A landscape with many valleys, sampled at points; each row gives a point and its height.
From any point a ball takes the steepest step (drop divided by distance) to one of its 2 nearest points. It stops when none of these is lower. Distance is the straight distance between rows; heights are no part of it.
k740: [-10  21 -24   8  13  -6   3  -7 -27 -17   3  -2   0  -2  -9   6  -5  42
 -19 -12  -6   9]  (h 29.8)
k872: [ -5  -9  -5  12 -15   3  -8   9   4  14  15  16   6   1 -14   2  11 -15
   4  -5  14  -5]  (h 23.6)
k924: [ -8  14  -4 -23 -11  17  15   9 -11   8 -19  -3  23  -7  31  27 -11  22
 -16  45 -14   2]  (h 48.4)
k277: [ -6 -28   7  14  22  22  -9 -49  -5  -4   6  30  -9  43   0   8  12 -21
  10   9  22  35]  (h 68.6)
k24: [ -6 -30  -4  -3   5 -11  -9 -48 -27   2  11  26 -13  31  -2 -11  14 -18
  28  -4  21  24]  (h 66.0)
k666: [ 10 -18  29  -9   4 -30  44 -16  16  -4  14 -27 -28  21  19   6   4 -12
  -7  10 -14  -4]  (h 48.0)
k275: [  8 -19  12 -10  -1 -14 -13  27  16  20  -9 -25   4 -12 -34 -16   9 -31
  41  -2   6  13]  (h 59.0)
k129: [ 12  21 -29   1 -18 -16   9  13  14 -27  22 -30  -8   3 -26   5  25 -12
 -26 -17  14  10]  (h 47.6)
k325: [  3  14  -3  -1 -35   0  -1   4   2   0 -17  -2  13   1   7 -33  43  -9
 -16  -9   8 -11]  (h 42.4)
k451: [-14  44 -32  10  -9 -16  10   9 -18 -30  12 -21   4 -17 -12   1   3  29
 -44 -42  -8 -16]  (h 36.8)
k805: [  0   0  28  -4  -6   0 -11  -5 -13  16 -33   8   8   0  20 -44   7  27
  18   8  -7  -8]  (h 39.5)
k973: [-21   4  -8 -17 -24   9  -9 -24  14   0  15  13 -29  13  -4  37 -19 -13
 -22  33   7  36]  (h 60.6)
k312: [ 17  -1 -17  10  -5 -14   4  16  15 -11  12 -23   0   3 -28 -25  40 -20
  -1 -23  12   8]  (h 45.1)
k127: [-21  21 -18  10  -2   5 -22  12 -25  -8 -10   2  11 -21 -22  -4  -6  40
  -1 -21   2   8]  (h 35.1)
k42: [-19 -14  27  11  10 -16   8 -33  -8  13   9  23 -30   9  14  -4 -25  15
 -11   7 -13  -2]  (h 31.2)
k68: [  5   8  -6  -7  25 -37   5   9 -20 -13   9 -33  -5  -5  -7  17 -30  36
   7 -44 -26 -23]  (h 62.0)
k199: [ -6 -18  20  18  41 -11  17 -19 -10  -6   6  11 -18  11  10   5 -20  24
   7  -5 -16  -4]  (h 39.6)
k651: [ -4  21  21   3 -39 -18   5 -14   7   3 -26   5 -11  -6  22 -47  27   2
 -23 -12 -11 -29]  (h 40.1)
k227: [ -9  18  -5 -12 -20 -23   1  28  -2   2  -2 -39  12 -26 -15   4  15  -9
   3 -33  -6 -26]  (h 29.1)
k694: [ 18 -37  12  15  41   6   2  17   2  11  -5   2  16   0  -8 -14   6 -16
  42   2   2   3]  (h 51.2)
k429: [  9 -26  26  -6  14   5  24 -11  30   2  11 -19 -11  26   1  24   8 -38
   2  29   4  17]  (h 37.4)
k315: [-21   8  -5 -14 -31  -4 -40   1 -15  10 -20  -4   7 -13 -26 -38  19   0
  26 -24  14  24]  (h 42.3)
k216: [ 19  -6  -7  23   7 -20  11  31  18  -5  11 -16   5 -11 -20 -22  32 -25
  10 -47   0 -28]  (h 42.0)
k70: [-17  -5 -17  10   9  13 -18  -4 -19  -1  16  23   2   1 -19  22 -15  19
   6   1  14  20]  (h 35.5)
k400: [-16  20  -7 -18 -43  19 -47  19   8   5 -25   1  12 -23 -21 -21   9  -7
  14  -3  14  23]  (h 38.3)
k701: [-16   0   7  19  13  21 -11 -14   3   4   3  36  -8   2   1  13 -33  16
 -27  22  -7   7]  (h 49.5)
k20: [ 18 -10  14 -11  -4 -35  29  24  17  15  11 -36 -11  -7   5   5  17 -33
  18 -25  -9 -37]  (h 34.5)
k358: [ 13  -7  -6 -13   1  25  -6  19   3   5 -20  -6  27   0   3  -6  18  -4
  17  27   7  18]  (h 28.8)
k779: [ 10 -38 -23  -4  24  -3  10  -6 -31  -9  32  -5  15  29   4   4  25 -19
  37 -26  14   8]  (h 39.0)
k885: [ -9   6  15   3 -36  13 -31 -21  29  16   6  34 -26   8  -8   0 -18 -16
 -22  24   7  11]  (h 27.7)
k710: [ -6   1  21 -15   5  39   2 -11  28   1  -7  10 -10   1  21  35 -39  -1
 -24  65 -14  26]  (h 54.4)
k547: [ 41   2   1 -11  50 -35  31  25   3 -14  -2 -53  -1 -13   6  19 -34   9
   6 -32 -28 -43]  (h 58.1)
k619: [  7   1 -12 -21  -9  35 -12 -16  -8  -4 -20   9  16  22  21  -3  14   0
   4  44  12  32]  (h 22.6)
k484: [ -2  34   1  -9 -54  34 -49 -21  30   9  -6  37 -26   0   1 -10 -30  -6
 -28  24   5  10]  (h 21.2)
k155: [-10  -5 -10 -15 -16   0 -12 -34  -3  -2  11  11 -19  23 -14  18   1 -15
   4  17  22  43]  (h 62.7)
k494: [ 18   1  -7   1  14  17  -7  39  25   6 -27 -20  23 -24 -23  -5   7 -15
  16  15   6  16]  (h 35.4)
k546: [-10   8   2  -8 -16 -12  -7   0 -23   4 -29  -6  14 -12  13 -41  25  23
  16 -19  -6  -9]  (h 42.6)
k80: [-15  37 -12 -11 -52  25 -53 -20  -4   5 -19  33  -6 -10  -2 -18 -13  12
 -13   9  15  11]  (h 26.4)
k579: [  6 -13  28  -8   2  20 -24 -12  -4  15 -27   7   9  11   7 -36  -4  11
  26  30   0  24]  (h 34.0)
k542: [ -1 -21  14   9   2  15   1  -9  31   5  18  16 -13  17  -8  28  -1 -35
  -8  26   8  10]  (h 28.5)
k561: [ 20 -22   6 -25  31 -35  33 -12 -15 -19  29 -37 -17  28  33  39 -17  -5
  19 -23 -19 -25]  (h 53.7)
k953: [-16   0   0  -8  -9 -19 -18  14 -19  10 -16 -22  11 -19 -13 -24  14   9
  36 -30  -4  -2]  (h 45.7)
k978: [  9  -4 -13  26  -3  10  -7 -25 -14  -3  -5  44   8  15  11 -38  29   3
  -6 -11  17 -13]  (h 29.9)
k27: [ -6  29 -15  18  -8  28  -2  23   7  -4 -18  14  27 -24   9   1   1  19
 -38   5  -8 -18]  (h 43.8)
k763: [ 11 -14  49  13  15   0  17  -5  32  15  -7   4 -13  -3   0  -5 -19 -11
  -7  29 -11  -5]  (h 49.6)
k431: [-16  -4 -18   1 -23  25 -29   0 -16  10  15  37  14  -1  -5  13  -2  -5
   7   5  28   6]  (h 29.6)
k84: [ 14  16 -37 -14  -4 -16   5  -7   1 -38  19 -36 -10  16 -30  17  16   4
 -11 -13  15  36]  (h 49.7)
k737: [ -4   5  31 -29  -3  24  16  -4   6  13 -19  -8  13   0  31  23 -27  10
 -13  64 -14   9]  (h 50.9)
k932: [  8 -27  15  25  10  -6  10 -25  -7   4   1  43 -14  18  31 -33  15  -1
  10 -12   8 -23]  (h 24.4)
k688: [  0  -8  19 -20   6 -33  51 -11  -6  -1  20 -26 -15  13  39  25 -10   1
 -10   8 -26 -25]  (h 50.3)
k286: [ -1   3  -8  -5  13 -47  15   3 -28 -14  14 -14 -19  -6  29   1  -9  28
  19 -51 -22 -36]  (h 63.7)
k680: [  2 -27  11  17  -3  -2   8 -10   4  12  18  26  -3  20   9  -1  17 -22
   2  -3  10 -16]  (h 15.6)
k217: [ -3  38 -20 -23 -57  54 -67   1  12  -2 -27  29   0 -16   6 -23 -12   0
   9  14  16  15]  (h 30.1)
k453: [-22  19  20   7 -29   6 -25   7  23  21 -14  16  -6 -20 -12  -9 -18  -1
 -23   3  -9 -13]  (h 39.3)
k160: [ -2 -22  11 -12  17   0  -4  14   3  18   8 -14   6  -1 -18  39 -19 -18
  32  17   4  15]  (h 62.2)
k778: [ -3 -14  17   2  26 -10  -6  13  -7  15  -3  -7   0 -14 -18  14 -24   9
  29   2  -8  -1]  (h 58.0)
k308: [  3  -8   1 -32   2 -42  32   2 -17   4  29 -37 -12  10  21  38 -12  -4
   9 -18 -21 -33]  (h 51.9)
k428: [  7 -17 -28   4   6  -3  10   9 -37  -1  12   5  26   8  12 -15  33   2
  32 -27  12 -14]  (h 35.6)
k122: [ -4  17 -36  25 -15  33  -5   7   8 -20  17  41   8  -7   0   4   8   1
 -42   2  21   2]  (h 43.5)
k776: [-17  -3  25  -9  -5  19  -3 -35  21   9   9  20 -25  18  10  30 -31  -9
 -30  44  -8  26]  (h 57.9)
k449: [-17  -3  11  -4  -2  -6  17 -48 -20   7   1  23 -14  23  29  11 -13  15
 -21  24 -10   3]  (h 23.3)
k156: [ 26 -33  -2  -7  31  -5   5  33  -3  15  -5 -30  21  -4 -23 -20  14 -30
  52 -12  -3  17]  (h 55.6)
k327: [  1 -25  36  16  52  -1  25   0 -17   6  -7  15   3  -7  24  -3 -27  22
  25   8 -16 -18]  (h 46.6)
k422: [ -5  26 -33  20 -12  24   0  31   0 -19   7   8  24 -20  -7   5  18   1
 -35 -16  15 -14]  (h 41.4)
k334: [-30  20  -4   6 -37   6 -28  -8  14  14  14  36 -18 -15 -16   9 -21  -5
 -35   2   4   5]  (h 33.9)
k134: [-21  18 -31  11  -2  16 -30 -10 -19 -22  11  30 -11  -9 -26  10 -22  30
  -9  -4  19  40]  (h 40.7)
k613: [  6  18  23   3 -11 -19  24   6  12  -7 -28 -17  -1 -14  22 -35  22  13
 -19  -2 -20 -23]  (h 37.7)
k296: [  6  13 -13  -3  -2 -18   2  44  16   9  10 -40  12 -32 -38  22  -1 -33
   5 -37   2 -34]  (h 34.3)
k618: [-12 -25  13 -19   4   7 -13 -17  -2  11   4   3  -7  21  -4  29 -11 -11
  31  31  10  39]  (h 65.6)
k905: [-18  -1  -5  -3  18  -8  34 -37 -38  -3   9   7  -5  18  37  28 -16  28
 -25  10 -21  -5]  (h 16.7)
k178: [-10   4 -19  28   4  27  -2 -20   5 -11  18  50  -1  12   7  12 -12   5
 -46  14   6   0]  (h 45.8)
k922: [  3  -8   1  -9 -14 -14  16  17   4  15  13 -18   7   0  -4  20  15 -24
   6   0   3 -16]  (h 29.7)
k10: [  8 -30  -4   2  -2 -21  -3 -16  -8   3  14   5 -13  20 -13 -31  30 -23
  31 -20  15  19]  (h 63.9)
k117: [ 19   1  22   7  20 -13  25   8   7 -12 -30 -21   3  -4  13 -41  22  20
   6  -2 -15  -4]  (h 34.4)
k110: [-12  27  -4  -4 -13  34  -3  24   2  10 -27  14  31 -27  28  12 -17  20
 -31  34 -19 -16]  (h 46.1)
k627: [ 18  11 -16 -21  -5 -34  22  20  -8 -17  -2 -52   8  -3   2  -3  26   2
  10 -32  -9 -21]  (h 24.8)
k538: [ 39 -11  15 -16  43 -42  35   3  12 -16  21 -50 -19   6  11  29 -27  -9
   8 -25 -24 -31]  (h 56.0)
k265: [-11 -21  14  34  48   7   3 -18   5  -1  16  25 -13  12 -11  20 -31  12
  -8   2  -9   7]  (h 47.7)
k820: [ -2  -3 -31  19  -6   7  10  -5 -37  -5  11  31  26   5  17 -14  31   9
  -4 -23  21 -25]  (h 33.0)
k331: [ 15  15 -11  -3  37 -21  21  25 -11 -10  -6 -42  15 -19  -8  22 -21  24
   0 -23 -27 -30]  (h 60.0)
k374: [ 18   5  -1  -3   6 -23  19  10   7 -15 -13 -39  -2   0  -5 -14  18   9
   6  -7 -11   2]  (h 29.3)
k182: [ 11 -20  52  -1  10  -5  34 -27  29   2   4  -9 -23  21  18  -2  -5 -15
  -8  35  -6   9]  (h 44.1)
k319: [ -3  -1   6   9 -23  28 -18   9  39  12  16  32  -5  -2  -4  14 -13 -28
 -21  25  11  -1]  (h 33.8)
k48: [  5  12  23   3 -26  11 -14   7  28  14 -22   2   2  -6  -3 -28  13  -8
 -11  13   0  -7]  (h 43.9)
k19: [-11   7 -20   9  22 -11  18 -42 -37 -22   3  13 -10  20  12  10  -5  35
 -20  -1  -4  13]  (h 23.7)
k426: [ -4  25 -16 -23 -34  51 -42  30  22  -5 -34  10  16 -34  -2  -9  -6   2
  10  18   7  19]  (h 34.2)
k333: [ 25 -15   3  19  25 -23  25  31  17   8  11 -20   0 -10  -6   3   7 -27
  15 -31  -4 -43]  (h 38.2)
k972: [ 22 -43  -5   9  58   5  11   6 -12 -11  11 -18  14  24  -1   4   9 -16
  44 -15   1  12]  (h 44.9)
k258: [-15  20 -27   1 -17  16 -38  -3 -16 -11 -10  20   5 -12 -22 -19   2  24
   2  -8  23  31]  (h 39.8)
k383: [  6   6  11 -20 -23  38 -36 -18  -2  17 -26  21  10  17  21 -14  -8   3
  12  48   6  20]  (h 27.6)
k913: [ -5  41 -36  17 -14   2   7  32   1 -28  18 -19  14 -23 -24   4  23   0
 -42 -40  10 -22]  (h 39.2)
k990: [-21  43 -40  11 -10   2   5  -6 -16 -29  13   7  -1 -15  -4   8  -4  36
 -58  -8  -3   9]  (h 34.1)
k607: [ 13   6  -6  14  11  -1   3  39  24   7  -8 -23  15 -28 -27  11   5 -24
  -2  -9   4 -17]  (h 39.4)
k503: [  8 -22  17  -1 -12 -20  -8   5  24  13   3 -10 -15   7 -21 -29  20 -32
  23  -9   8   9]  (h 61.7)
k722: [  1 -12  27  11  52  -4  13  18 -14  17 -23  -8  13 -26  -1   2 -37  24
  30  10 -15 -15]  (h 52.6)

Where does a ball stop that starts at each point below?
k277 | k905
k68 | k182
k84 | k680
k156 | k680
k701 | k905
k110 | k905
k129 | k680
